Each row is a point on a tangle of strands that fork, close into loops and nearly touch. The rows are in no order.
In the rows, zero is written as 128.
Points whose rows are less than 61.7 apart are linked; no others are. Some points are linked to none.
(701): [142 100 146 165 181 143 141 163 119 166 132]
(284): [115 174 113 131 146 139 116 155  84  94 158]
(360): [ 99 184 109 146 125 139 145 141  91  90 152]
(56): [171  71 127 110 150 104 121 168 120 138 122]
(531): [122  83 191 162 128 105  77 152 163  97 117]
(200): [129 116  53 164 130 118 170 128 110 113 127]
(409): [129 100 125  54 128 142 130 155 101 142  99]
(581): [125 149 112  47 114 148 119 118 138 132 128]
(300): [118 164 117 102 153 150 112 153  86 101 154]
(328): [125 126  91  88  92  97 119 155 167 172 105]
(110): [161 175 159 101 115 128  85  99  85 135 149]
(447): [128  96 127 173  97 112 188 108 117 125 108]
(270): [121 120 116  51 126 149 117 142 110 125 110]
(772): [ 80 159 127 107 123 166  99 124  96  99 109]
(474): [127 110 134 177 182 162 143 146 147 167 151]
(32): [166  79 134 164 105 132 174  78 115 147 152]
(439): [176  78 154 121 170 113 125 166 141 152 142]
(219): [107  93 201 122 158 139 108 154 182 106 123]
(475): [123 104 122 154 145 135 168 162  90 159  95]
(662): [166 189 146 137 106  80 107  64 145 147 120]
(726): [136  95 129 219 113 102 148 109 151 128 135]
(652): [117 114 124 183 159 165 164 124 165 172 163]
(541): [ 94 127  99 123 130 148 152 152  84 115  92]
(119): [108 119 175 172 125 146 202 118 146 143 125]
(170): [134 119  81 111 155 127  96 155 104  88 144]
(728): [ 93 136  91 143 103 133 178 121 109  88 116]
(696): [116 138 106  73 146 159 116 149  91 110 132]
(489): [150  91 159  92 108  97 123 159 154 148 114]
(634): [ 95 119 178 179 128 143 188 141 139 140 111]
(727): [156 202 128 147 121  82 108  84 149 168 119]
(156): [121 148  66  83 101 107 110 148 175 157 124]
(499): [114 105 105 152  94 118 188 104 113  98 104]
(709): [ 95 173 101 140 117 140 175 131  99  86 143]
(375): [132  95 146  89 135 143 134 166  89 148  88]
(212): [140  99 127 164 164 134 158 161  98 167 113]
(377): [127  93 175 105 144 140 137 168  99 151  93]
(692): [129  95 197 112 128 109 110 156 190 123 131]
(540): [128 181  83  91 114 114 102 127 174 149 149]
(496): [100 115 114 130 131 142 162 157  84 135  84]
(690): [155  90 160 136 182 140 132 165 131 155 136]
(35): [170 180 157 102 109 111  91  81 104 142 144]
(386): [119 107 121 184 140 162 163 105 177 162 175]
(686): [135  93 166 181 115 140 170  78 160 127 161]
(25): [136 207 124 120 124 111 111  91 163 166 139]
(618): [134 170 146  82 128 148  90 109 107 118 152]
(641): [132 109  63 145 160 122 115 155 106  95 129]
(614): [133 119  92 101 140 121  85 146 123  76 142]
(440): [108 107 194 132 146 149 138 168 111 145  96]
(6): [141  90 185 108 124 106 113 161 164 135 123]
(350): [138 106 123  87  85  90 117 156 165 161 107]
(179): [121 124  56 163 146 121 133 144 108  89 135]
(379): [135  99 147 182 122 148 170  84 167 148 174]
(130): [131  97  93 143 100 120 182  81 114  78 126]
(544): [ 84 186 155 126 122 167  90  96  94 105 123]
(533): [133 171 132  65 119 142 103 103 139 128 151]
(408): [161 186 167 128 109  94 107  48 143 135 114]
(354): [146  84  75 146 159 114 114 160 101 119 116]
(785): [151 170 129 116 100  95  67  93 166 106 171]
(478): [107 187 167 134 123 154  79  95  88 110 129]
(644): [169  71  92 130 158 107 107 161 111 127 120]
(586): [151  89 132 170 105 123 189  95 119 144 133]
(675): [134 105  67 165 127 121 178 127 104 138 120]
(574): [140 157 122  96 112 109  68 109 155  92 166]
(467): [104 128 113 115  71  95  74  78 197 124  85]
(131): [136 200 108 109 118 112 105 110 170 160 154]
(367): [ 93 117 188 163 151 154 161 159 126 146 104]
(631): [ 75 150 113 114 122 162 126 139  91 103 101]
(295): [125 135 113  98 122 123  71 124 132  81 147]
(548): [119 161 146 110 104 122  67  51 175  94 125]

A tip is a point with one link. Name the tips that can be reached along the links from each point below, in the order of the rows.
(696) | (32), (119), (35), (130)
(541) | (686), (785), (478), (675)
(328) | (219), (408)

Name the points in between on the shortest way along the links from the first point to the second, in order.
(701); (641) | (690) > (439) > (56) > (644) > (354)
(328); (662) | (156) > (540) > (131) > (25) > (727)
(270); (110) | (581) > (533) > (618)
(130); (300) | (499) > (728) > (709) > (360) > (284)
(440); (119) | (367) > (634)
(772); (701) | (631) > (541) > (496) > (475) > (212)
